The views of a scene show one set of named points, each view turned or mirrored, shifted and resized as a whole, with a little noise and some points left out.
(in the rows, 100 means zero)

Scene 1
View 1
bitub: [101, 86, 133, 104, 97, 105, 98, 96, 92, 93, 82, 78, 76, 102, 109, 93, 88, 99, 114, 120, 104, 132, 119, 92, 118, 109, 110, 101, 109, 95, 93, 64, 91, 143, 84, 110, 131]
Nibo: [126, 111, 90, 124, 83, 125, 94, 94, 113, 82, 88, 102, 100, 109, 105, 97, 91, 95, 110, 110, 129, 125, 111, 103, 118, 97, 108, 109, 107, 121, 108, 73, 87, 117, 79, 102, 104]
retap: [111, 94, 113, 116, 86, 112, 98, 95, 103, 87, 85, 86, 88, 103, 104, 100, 93, 97, 111, 117, 117, 123, 122, 102, 117, 104, 107, 108, 110, 106, 102, 67, 88, 129, 75, 103, 121]
bas: [145, 130, 80, 121, 83, 136, 76, 90, 110, 80, 87, 128, 103, 118, 109, 86, 72, 98, 112, 95, 130, 147, 90, 90, 124, 91, 110, 95, 99, 139, 104, 80, 92, 115, 99, 116, 94]
dubi: [114, 102, 98, 116, 118, 108, 106, 95, 118, 100, 92, 96, 94, 97, 116, 81, 87, 86, 103, 109, 128, 129, 107, 87, 102, 98, 109, 108, 108, 93, 113, 72, 83, 122, 85, 88, 85]
Mosap: [113, 107, 123, 92, 135, 101, 91, 90, 98, 113, 86, 104, 76, 99, 127, 62, 59, 94, 112, 101, 106, 160, 82, 56, 107, 97, 117, 82, 99, 89, 96, 74, 93, 143, 114, 111, 86]
nen: [115, 101, 124, 103, 94, 114, 87, 93, 91, 94, 83, 96, 79, 108, 111, 84, 75, 101, 117, 110, 106, 145, 104, 82, 122, 103, 113, 91, 103, 108, 91, 70, 93, 140, 95, 119, 121]
Kal: [90, 72, 139, 108, 93, 98, 109, 96, 94, 91, 84, 60, 73, 95, 104, 103, 100, 98, 112, 129, 105, 115, 137, 105, 113, 113, 107, 111, 114, 85, 95, 59, 87, 143, 66, 103, 143]
rige: [118, 107, 112, 107, 102, 114, 90, 91, 100, 95, 84, 102, 87, 106, 114, 83, 76, 96, 113, 107, 113, 143, 100, 81, 117, 100, 111, 94, 103, 109, 99, 72, 90, 132, 96, 111, 106]
Sef: [112, 101, 102, 115, 117, 108, 105, 94, 116, 99, 92, 94, 93, 96, 116, 84, 89, 88, 102, 111, 127, 127, 110, 89, 100, 98, 110, 108, 108, 92, 111, 71, 83, 123, 83, 90, 89]
zuli: [98, 83, 116, 116, 101, 103, 113, 99, 109, 93, 88, 72, 86, 95, 107, 100, 102, 92, 106, 122, 120, 113, 130, 105, 105, 107, 106, 117, 115, 88, 106, 64, 83, 130, 66, 91, 116]
Zefi: [111, 96, 96, 126, 89, 115, 107, 97, 115, 84, 90, 85, 97, 100, 102, 103, 105, 91, 106, 119, 130, 110, 129, 113, 110, 103, 105, 119, 114, 106, 111, 67, 82, 118, 64, 90, 111]
relol: [104, 91, 112, 116, 95, 109, 106, 95, 109, 90, 88, 80, 89, 99, 108, 98, 98, 92, 108, 120, 120, 119, 124, 103, 110, 106, 107, 114, 114, 96, 104, 65, 86, 128, 71, 95, 116]
sevi: [98, 84, 132, 103, 112, 99, 104, 96, 99, 101, 86, 78, 75, 96, 114, 84, 86, 95, 110, 119, 107, 131, 116, 85, 108, 106, 111, 101, 109, 82, 97, 66, 88, 141, 84, 101, 116]
Bidod: [127, 117, 82, 120, 119, 116, 100, 92, 123, 99, 93, 113, 102, 102, 118, 75, 79, 84, 102, 99, 136, 138, 93, 81, 101, 91, 111, 102, 105, 105, 117, 78, 84, 114, 91, 90, 68]
View 2
zuli: [122, 102, 102, 108, 91, 94, 126, 119, 62, 99, 120, 102, 101, 120, 119, 112, 117, 103, 99, 103, 132, 113, 68, 118, 88, 87, 98, 81, 131, 101, 92, 94, 90, 89, 93, 102, 111]
nen: [115, 98, 94, 95, 81, 103, 102, 131, 79, 99, 97, 105, 108, 89, 128, 105, 113, 87, 123, 131, 112, 82, 86, 100, 89, 94, 95, 114, 115, 83, 95, 101, 113, 89, 105, 96, 123]
Nibo: [128, 101, 95, 89, 92, 94, 114, 107, 99, 94, 107, 88, 108, 104, 103, 120, 100, 97, 112, 109, 115, 71, 88, 103, 102, 83, 87, 91, 128, 97, 108, 87, 92, 85, 94, 101, 128]
Mosap: [99, 107, 97, 83, 83, 121, 98, 137, 57, 106, 99, 109, 106, 88, 120, 83, 126, 111, 116, 128, 88, 86, 81, 82, 96, 84, 73, 143, 101, 84, 101, 114, 134, 81, 98, 82, 112]
Kal: [124, 97, 101, 119, 85, 92, 122, 132, 55, 100, 115, 112, 100, 114, 138, 113, 120, 88, 107, 117, 145, 119, 67, 125, 77, 98, 116, 81, 129, 94, 80, 96, 93, 96, 101, 109, 111]
Sef: [115, 107, 101, 91, 95, 105, 119, 114, 68, 101, 117, 97, 103, 113, 104, 104, 117, 116, 99, 104, 107, 94, 77, 99, 102, 78, 78, 103, 123, 100, 106, 98, 102, 82, 88, 91, 116]
relol: [123, 101, 98, 103, 89, 95, 123, 117, 72, 98, 116, 101, 103, 115, 117, 115, 114, 101, 104, 107, 128, 102, 75, 113, 91, 88, 97, 85, 128, 98, 96, 93, 92, 89, 94, 102, 117]
dubi: [115, 107, 101, 88, 95, 107, 117, 113, 71, 101, 116, 95, 103, 112, 102, 104, 115, 118, 99, 103, 105, 94, 77, 97, 102, 77, 75, 103, 121, 100, 107, 98, 103, 80, 88, 91, 115]
sevi: [114, 103, 101, 105, 86, 103, 116, 129, 57, 102, 113, 107, 102, 109, 125, 103, 122, 104, 105, 115, 121, 107, 71, 109, 89, 88, 94, 100, 122, 95, 92, 101, 106, 88, 96, 97, 111]
retap: [125, 98, 96, 102, 89, 93, 116, 119, 81, 96, 108, 98, 104, 106, 121, 116, 109, 92, 111, 114, 127, 92, 79, 113, 90, 91, 100, 88, 129, 95, 96, 92, 94, 90, 98, 104, 123]
rige: [116, 102, 95, 90, 85, 105, 104, 124, 82, 99, 102, 99, 107, 93, 117, 104, 111, 97, 116, 121, 106, 78, 85, 95, 95, 87, 86, 115, 115, 88, 100, 100, 112, 85, 98, 94, 122]
bas: [122, 101, 90, 75, 92, 101, 99, 105, 116, 92, 94, 83, 114, 85, 96, 116, 94, 94, 125, 120, 94, 43, 103, 86, 109, 81, 75, 113, 119, 90, 118, 89, 105, 81, 97, 95, 137]
Bidod: [113, 110, 98, 75, 98, 112, 112, 106, 84, 100, 113, 87, 105, 106, 89, 101, 109, 122, 100, 101, 89, 74, 86, 86, 113, 70, 59, 112, 120, 99, 118, 97, 107, 77, 84, 85, 120]
View 3
dubi: [107, 84, 117, 79, 100, 104, 101, 102, 98, 78, 131, 96, 96, 97, 85, 101, 83, 121, 95, 134, 85, 86, 83, 92, 101, 91, 96, 93, 93, 88, 75, 86, 100, 89, 94, 89, 81]
rige: [112, 91, 116, 91, 100, 101, 107, 91, 100, 83, 120, 99, 111, 91, 89, 85, 78, 125, 99, 126, 93, 101, 89, 100, 89, 92, 94, 84, 81, 104, 99, 83, 99, 105, 90, 105, 82]
Zefi: [106, 92, 112, 67, 111, 96, 91, 98, 107, 74, 138, 107, 85, 105, 110, 113, 101, 110, 90, 144, 96, 98, 92, 98, 97, 83, 99, 97, 105, 71, 91, 93, 89, 107, 84, 94, 81]
Bidod: [108, 85, 113, 95, 102, 115, 109, 108, 87, 86, 126, 95, 98, 84, 77, 106, 76, 116, 100, 134, 78, 82, 87, 88, 106, 91, 95, 85, 104, 98, 82, 82, 104, 76, 104, 86, 85]
bitub: [109, 93, 122, 68, 95, 86, 95, 83, 116, 74, 127, 104, 107, 110, 104, 81, 90, 128, 90, 126, 103, 109, 85, 106, 83, 92, 93, 93, 68, 91, 92, 89, 93, 123, 77, 111, 77]
Mosap: [112, 86, 128, 94, 81, 105, 114, 93, 98, 85, 113, 89, 124, 87, 67, 68, 60, 139, 100, 111, 84, 93, 77, 97, 91, 101, 88, 83, 58, 120, 77, 79, 107, 93, 97, 101, 80]
relol: [106, 91, 118, 66, 102, 90, 92, 93, 112, 73, 135, 105, 92, 109, 105, 99, 96, 118, 88, 137, 97, 98, 87, 100, 93, 88, 96, 97, 89, 77, 85, 91, 93, 109, 80, 100, 79]
zuli: [104, 89, 120, 57, 100, 88, 88, 93, 114, 68, 139, 105, 90, 115, 107, 101, 99, 121, 86, 136, 97, 97, 85, 100, 92, 89, 98, 101, 86, 72, 75, 94, 91, 110, 79, 96, 76]
Nibo: [110, 93, 108, 87, 115, 103, 100, 97, 96, 83, 128, 106, 94, 93, 102, 107, 92, 110, 98, 141, 94, 101, 96, 98, 97, 83, 98, 85, 107, 88, 110, 87, 97, 103, 92, 100, 86]
retap: [108, 93, 116, 73, 106, 92, 94, 90, 108, 76, 129, 107, 98, 104, 109, 96, 95, 118, 93, 135, 100, 105, 92, 102, 89, 86, 97, 91, 88, 84, 99, 90, 92, 116, 80, 104, 80]
View 4
Sef: [124, 89, 139, 95, 101, 125, 100, 88, 51, 97, 91, 101, 109, 100, 124, 116, 100, 101, 106, 92, 101, 94, 81, 77, 110, 79, 113, 101, 118, 100, 114, 117, 83, 87, 118, 104, 99]
bas: [110, 94, 125, 94, 128, 84, 104, 98, 71, 99, 92, 87, 95, 95, 96, 99, 108, 87, 102, 80, 88, 133, 87, 95, 103, 93, 127, 91, 109, 87, 74, 87, 109, 100, 121, 102, 119]
Kal: [106, 96, 137, 100, 86, 138, 102, 97, 71, 87, 105, 116, 130, 101, 142, 90, 74, 66, 93, 100, 133, 85, 87, 60, 113, 79, 102, 143, 110, 121, 130, 127, 92, 86, 78, 102, 72]
rige: [107, 91, 137, 91, 115, 116, 105, 91, 64, 98, 96, 99, 111, 95, 117, 107, 94, 83, 106, 86, 104, 106, 84, 73, 110, 92, 118, 111, 110, 98, 104, 104, 90, 96, 108, 97, 90]
relol: [119, 95, 133, 104, 90, 126, 99, 95, 63, 92, 97, 108, 116, 100, 132, 97, 87, 85, 95, 99, 117, 93, 87, 74, 110, 76, 108, 119, 113, 110, 118, 123, 93, 86, 100, 106, 94]
Bidod: [127, 88, 137, 93, 111, 114, 100, 86, 47, 103, 86, 90, 99, 98, 110, 123, 111, 112, 111, 84, 86, 105, 80, 87, 106, 82, 121, 81, 119, 90, 99, 108, 83, 90, 136, 105, 112]
sevi: [110, 90, 144, 93, 101, 136, 106, 89, 59, 94, 97, 108, 120, 96, 132, 109, 87, 85, 106, 93, 114, 87, 81, 61, 113, 85, 109, 122, 114, 107, 125, 118, 79, 90, 101, 101, 78]
Zefi: [128, 98, 126, 110, 83, 119, 93, 97, 65, 89, 94, 107, 109, 107, 127, 92, 93, 90, 89, 103, 116, 96, 92, 86, 107, 68, 109, 112, 114, 113, 111, 126, 103, 84, 104, 112, 110]
Nibo: [118, 97, 124, 103, 103, 104, 98, 99, 68, 93, 92, 99, 105, 102, 116, 95, 98, 87, 94, 93, 105, 112, 90, 89, 107, 78, 116, 105, 112, 101, 94, 109, 105, 91, 109, 108, 114]
Mosap: [96, 80, 157, 71, 138, 127, 116, 82, 49, 108, 94, 93, 113, 84, 115, 132, 99, 90, 128, 72, 88, 101, 69, 57, 115, 107, 123, 102, 114, 86, 110, 94, 65, 102, 122, 87, 69]
bitub: [99, 94, 139, 93, 108, 127, 108, 95, 71, 93, 101, 107, 123, 96, 130, 97, 81, 69, 101, 91, 119, 94, 84, 60, 112, 89, 113, 132, 110, 108, 119, 112, 89, 93, 90, 98, 74]
dubi: [124, 89, 139, 95, 101, 126, 100, 88, 50, 99, 90, 99, 108, 99, 123, 117, 100, 102, 106, 91, 99, 96, 81, 77, 110, 79, 114, 98, 118, 100, 113, 118, 82, 87, 122, 105, 101]
nen: [93, 92, 141, 86, 125, 114, 111, 95, 71, 95, 100, 100, 116, 90, 117, 101, 88, 70, 108, 81, 107, 109, 82, 65, 112, 100, 119, 121, 109, 99, 103, 97, 89, 99, 98, 93, 79]

Which points are out of place in each view (at most two, in the order of its rows)? Write none if all are in place.
view 1 -> sevi
view 2 -> none
view 3 -> none
view 4 -> rige

Scene 2
View 1
kimo: [82, 110, 93, 64, 54, 128, 139, 79, 91, 73, 87, 172, 124, 104, 74, 162, 104, 106, 74, 71, 93, 96, 93, 62, 154, 113, 95, 139, 103, 81, 106, 148, 105, 74, 5, 72, 53]
mal: [85, 121, 110, 110, 118, 99, 121, 82, 82, 113, 95, 137, 120, 79, 85, 106, 111, 98, 97, 94, 76, 103, 95, 86, 79, 98, 103, 106, 93, 77, 120, 114, 131, 90, 75, 94, 58]
Sosaf: [80, 122, 99, 94, 87, 122, 132, 72, 93, 96, 85, 148, 124, 82, 74, 138, 107, 98, 77, 77, 84, 95, 101, 81, 115, 106, 96, 126, 87, 85, 110, 133, 128, 78, 29, 80, 60]
rutum: [73, 121, 100, 119, 114, 110, 128, 81, 83, 129, 79, 135, 124, 69, 72, 120, 113, 80, 93, 87, 78, 103, 106, 93, 91, 95, 107, 122, 73, 79, 112, 117, 144, 95, 60, 96, 53]
doloz: [91, 135, 114, 109, 125, 102, 121, 57, 93, 103, 103, 130, 122, 73, 92, 105, 108, 119, 83, 85, 71, 97, 94, 100, 61, 98, 90, 86, 92, 92, 112, 113, 134, 73, 65, 79, 73]
Zuv: [75, 132, 105, 132, 135, 106, 123, 68, 87, 135, 85, 118, 126, 59, 78, 105, 114, 89, 92, 88, 70, 101, 105, 107, 65, 91, 101, 107, 71, 84, 115, 106, 151, 86, 71, 95, 63]
Rit: [86, 110, 112, 114, 131, 81, 116, 98, 68, 129, 97, 136, 113, 82, 86, 89, 121, 85, 120, 106, 79, 115, 91, 83, 71, 89, 115, 106, 95, 61, 132, 103, 129, 111, 104, 108, 44]
zase: [88, 118, 122, 135, 161, 71, 107, 92, 69, 145, 101, 121, 113, 68, 93, 68, 124, 85, 128, 111, 67, 116, 92, 97, 38, 82, 116, 91, 91, 61, 139, 87, 142, 114, 130, 117, 48]
fes: [67, 123, 98, 122, 114, 122, 128, 80, 88, 134, 70, 131, 129, 66, 66, 124, 111, 74, 88, 83, 78, 101, 110, 98, 96, 95, 103, 132, 66, 84, 108, 120, 149, 87, 49, 96, 54]
miguk: [79, 97, 98, 91, 90, 102, 126, 106, 70, 114, 87, 160, 115, 96, 76, 126, 114, 80, 113, 99, 93, 113, 93, 62, 126, 98, 115, 137, 100, 56, 126, 127, 114, 111, 64, 103, 34]
Nal: [86, 107, 101, 80, 81, 104, 130, 90, 83, 89, 97, 160, 116, 100, 80, 133, 108, 102, 94, 87, 88, 104, 87, 68, 125, 105, 104, 126, 106, 70, 119, 132, 112, 91, 45, 87, 45]
sugim: [97, 111, 120, 107, 130, 74, 113, 93, 69, 112, 111, 143, 108, 90, 100, 84, 117, 103, 123, 108, 78, 116, 82, 76, 64, 91, 112, 91, 112, 59, 137, 104, 117, 110, 110, 106, 46]
dobo: [77, 109, 97, 93, 87, 113, 131, 90, 82, 105, 84, 155, 121, 90, 75, 134, 111, 88, 96, 86, 87, 106, 96, 75, 123, 100, 106, 135, 93, 75, 114, 130, 121, 92, 45, 92, 49]
View 2
zase: [54, 106, 137, 136, 77, 77, 95, 125, 98, 77, 109, 110, 80, 137, 105, 82, 94, 103, 59, 120, 43, 95, 119, 101, 118, 107, 129, 119, 70, 120, 97, 90, 93, 74, 135, 96, 98]
miguk: [78, 103, 108, 122, 93, 125, 103, 84, 132, 111, 64, 90, 100, 111, 67, 107, 81, 105, 123, 121, 90, 101, 97, 79, 121, 94, 99, 122, 85, 143, 81, 113, 93, 107, 97, 81, 113]
sugim: [79, 99, 123, 127, 91, 99, 95, 108, 112, 88, 90, 89, 90, 115, 87, 87, 88, 111, 71, 101, 75, 113, 103, 105, 117, 106, 118, 113, 82, 121, 108, 96, 93, 88, 121, 105, 110]
Rit: [73, 106, 124, 133, 88, 97, 100, 105, 115, 90, 91, 100, 85, 120, 89, 92, 90, 109, 83, 118, 66, 101, 111, 92, 118, 103, 115, 116, 80, 128, 93, 99, 91, 85, 120, 93, 106]
Zuv: [91, 120, 132, 158, 89, 81, 111, 98, 139, 83, 93, 114, 76, 106, 85, 100, 99, 120, 101, 143, 67, 99, 133, 71, 102, 107, 104, 91, 100, 133, 84, 96, 84, 61, 113, 89, 109]
mal: [95, 111, 120, 145, 94, 99, 105, 91, 136, 90, 85, 97, 86, 103, 78, 98, 93, 118, 96, 123, 83, 110, 116, 85, 106, 107, 103, 97, 97, 131, 94, 99, 87, 77, 108, 93, 114]
kimo: [121, 109, 93, 136, 113, 140, 113, 54, 168, 117, 43, 77, 102, 73, 41, 119, 82, 123, 150, 120, 133, 119, 99, 65, 103, 99, 76, 95, 114, 149, 83, 118, 88, 100, 73, 90, 130]
Sosaf: [112, 114, 112, 148, 102, 112, 113, 69, 159, 102, 65, 93, 91, 85, 59, 112, 91, 123, 131, 133, 107, 112, 115, 66, 101, 102, 85, 91, 110, 142, 84, 108, 85, 81, 89, 88, 121]
doloz: [114, 113, 123, 156, 102, 89, 106, 93, 144, 78, 89, 98, 77, 89, 77, 99, 97, 127, 88, 123, 88, 122, 125, 86, 96, 111, 100, 82, 113, 125, 101, 90, 84, 59, 110, 108, 118]
Nal: [101, 107, 104, 129, 102, 129, 106, 75, 145, 109, 60, 82, 99, 93, 59, 108, 80, 115, 120, 113, 109, 117, 99, 81, 111, 100, 91, 104, 101, 142, 91, 111, 92, 98, 90, 92, 123]
dobo: [91, 109, 108, 134, 97, 119, 105, 78, 141, 107, 66, 92, 94, 102, 66, 107, 86, 113, 122, 124, 96, 106, 105, 75, 112, 101, 96, 108, 95, 143, 84, 109, 92, 96, 94, 89, 117]
View 3
fes: [86, 138, 68, 43, 111, 106, 73, 140, 116, 121, 112, 86, 92, 139, 74, 97, 63, 104, 104, 124, 128, 105, 87, 93, 104, 89, 100, 76, 112, 125, 95, 115, 115, 103, 81, 97, 101]
rutum: [96, 126, 78, 44, 111, 112, 77, 138, 111, 120, 109, 97, 105, 123, 75, 90, 62, 102, 99, 121, 130, 113, 94, 95, 107, 93, 102, 82, 114, 125, 92, 107, 112, 94, 86, 89, 104]
Nal: [99, 112, 78, 59, 124, 69, 75, 128, 100, 96, 127, 109, 107, 149, 83, 97, 85, 88, 103, 121, 116, 116, 103, 102, 110, 94, 72, 86, 104, 102, 100, 116, 112, 92, 76, 115, 107]
Zuv: [104, 125, 81, 38, 97, 128, 89, 145, 102, 128, 92, 93, 106, 107, 63, 78, 66, 103, 102, 115, 137, 109, 104, 90, 100, 97, 117, 80, 120, 119, 90, 96, 108, 107, 90, 86, 114]
Sosaf: [92, 126, 67, 54, 117, 75, 75, 139, 105, 102, 123, 93, 93, 152, 76, 96, 83, 97, 107, 119, 117, 107, 100, 100, 106, 92, 79, 78, 112, 106, 102, 119, 112, 105, 73, 118, 109]
Rit: [119, 98, 106, 45, 113, 119, 92, 119, 96, 121, 104, 120, 138, 87, 78, 80, 68, 94, 92, 119, 133, 128, 107, 96, 114, 96, 105, 99, 111, 116, 85, 93, 103, 77, 96, 74, 108]
zase: [129, 92, 119, 37, 101, 149, 102, 123, 93, 134, 87, 127, 155, 57, 71, 70, 59, 97, 84, 117, 148, 134, 114, 90, 113, 101, 126, 104, 116, 122, 76, 78, 96, 74, 109, 48, 112]
dobo: [94, 116, 76, 55, 128, 76, 74, 123, 109, 102, 130, 107, 107, 142, 85, 102, 76, 92, 99, 127, 117, 116, 95, 103, 110, 91, 77, 86, 105, 112, 97, 120, 111, 86, 81, 107, 102]
kimo: [88, 120, 60, 68, 135, 38, 65, 129, 103, 86, 144, 100, 90, 181, 88, 108, 92, 89, 106, 124, 100, 108, 97, 107, 111, 90, 52, 81, 101, 96, 110, 132, 117, 96, 64, 140, 104]
doloz: [112, 113, 84, 49, 95, 104, 95, 148, 87, 114, 91, 97, 103, 112, 60, 69, 91, 100, 103, 105, 124, 111, 126, 94, 103, 101, 102, 83, 123, 97, 98, 94, 106, 116, 80, 105, 128]
mal: [110, 110, 87, 48, 107, 103, 87, 134, 95, 113, 105, 107, 116, 111, 74, 82, 78, 97, 98, 115, 127, 118, 112, 97, 108, 98, 98, 90, 114, 108, 93, 100, 106, 96, 86, 95, 115]
sugim: [130, 82, 112, 53, 112, 106, 96, 118, 84, 112, 103, 129, 145, 85, 75, 76, 82, 90, 88, 114, 129, 132, 121, 100, 114, 103, 98, 103, 112, 104, 85, 89, 98, 77, 95, 81, 118]
View 4
zase: [56, 116, 110, 109, 106, 124, 74, 101, 61, 104, 80, 98, 104, 99, 104, 88, 84, 131, 87, 95, 83, 126, 108, 82, 96, 71, 76, 105, 102, 101, 99, 108, 112, 120, 99, 124, 134]
doloz: [76, 102, 108, 91, 101, 109, 107, 92, 114, 108, 83, 110, 105, 104, 116, 101, 92, 131, 74, 117, 84, 83, 111, 111, 97, 92, 92, 96, 112, 96, 83, 102, 105, 106, 114, 116, 97]
kimo: [116, 101, 116, 52, 113, 107, 138, 86, 148, 77, 76, 112, 140, 113, 78, 117, 105, 112, 92, 115, 106, 77, 105, 119, 93, 120, 96, 71, 119, 107, 96, 100, 87, 88, 121, 125, 82]
miguk: [96, 111, 116, 69, 117, 119, 109, 94, 103, 78, 75, 104, 138, 108, 73, 106, 98, 113, 99, 99, 103, 110, 104, 97, 93, 101, 84, 81, 108, 107, 108, 105, 93, 98, 108, 129, 111]
Nal: [102, 108, 116, 68, 114, 114, 121, 85, 121, 80, 74, 109, 130, 111, 85, 111, 99, 115, 96, 108, 101, 92, 107, 109, 95, 105, 86, 79, 115, 107, 99, 100, 95, 94, 110, 128, 98]
mal: [79, 106, 110, 85, 107, 114, 102, 96, 105, 100, 81, 107, 116, 104, 100, 99, 93, 125, 84, 109, 91, 96, 109, 102, 96, 93, 90, 93, 110, 100, 94, 105, 102, 106, 112, 121, 106]
rutum: [79, 100, 108, 76, 101, 116, 100, 109, 109, 104, 86, 105, 130, 102, 89, 95, 93, 126, 82, 108, 94, 97, 101, 94, 95, 96, 99, 91, 106, 97, 97, 113, 93, 112, 124, 121, 105]
Zuv: [70, 100, 104, 89, 98, 113, 93, 110, 103, 114, 90, 105, 117, 99, 103, 91, 90, 130, 73, 111, 86, 96, 104, 95, 95, 91, 101, 98, 105, 93, 91, 112, 97, 115, 123, 115, 107]
Rit: [74, 113, 112, 92, 109, 120, 91, 96, 83, 95, 79, 102, 116, 104, 95, 96, 91, 124, 90, 99, 91, 115, 108, 92, 95, 84, 80, 95, 106, 103, 100, 104, 105, 111, 104, 126, 121]
dobo: [98, 104, 112, 65, 110, 115, 116, 96, 119, 86, 81, 106, 135, 107, 80, 106, 100, 116, 92, 107, 101, 94, 104, 103, 95, 106, 94, 80, 113, 105, 101, 106, 91, 99, 118, 126, 100]
sugim: [74, 114, 113, 97, 110, 117, 95, 87, 86, 94, 76, 103, 108, 105, 102, 100, 91, 125, 89, 103, 88, 109, 111, 100, 96, 83, 77, 97, 109, 105, 96, 102, 108, 107, 101, 124, 116]
fes: [85, 97, 106, 69, 98, 112, 105, 114, 119, 106, 91, 107, 136, 99, 86, 96, 96, 125, 79, 111, 98, 91, 100, 96, 94, 102, 106, 86, 106, 95, 97, 114, 87, 108, 131, 118, 98]

Which points are out of place in each view (at most two, in the order of its rows)? Write none if all are in place.
view 1 -> zase, fes
view 2 -> dobo
view 3 -> Nal
view 4 -> sugim
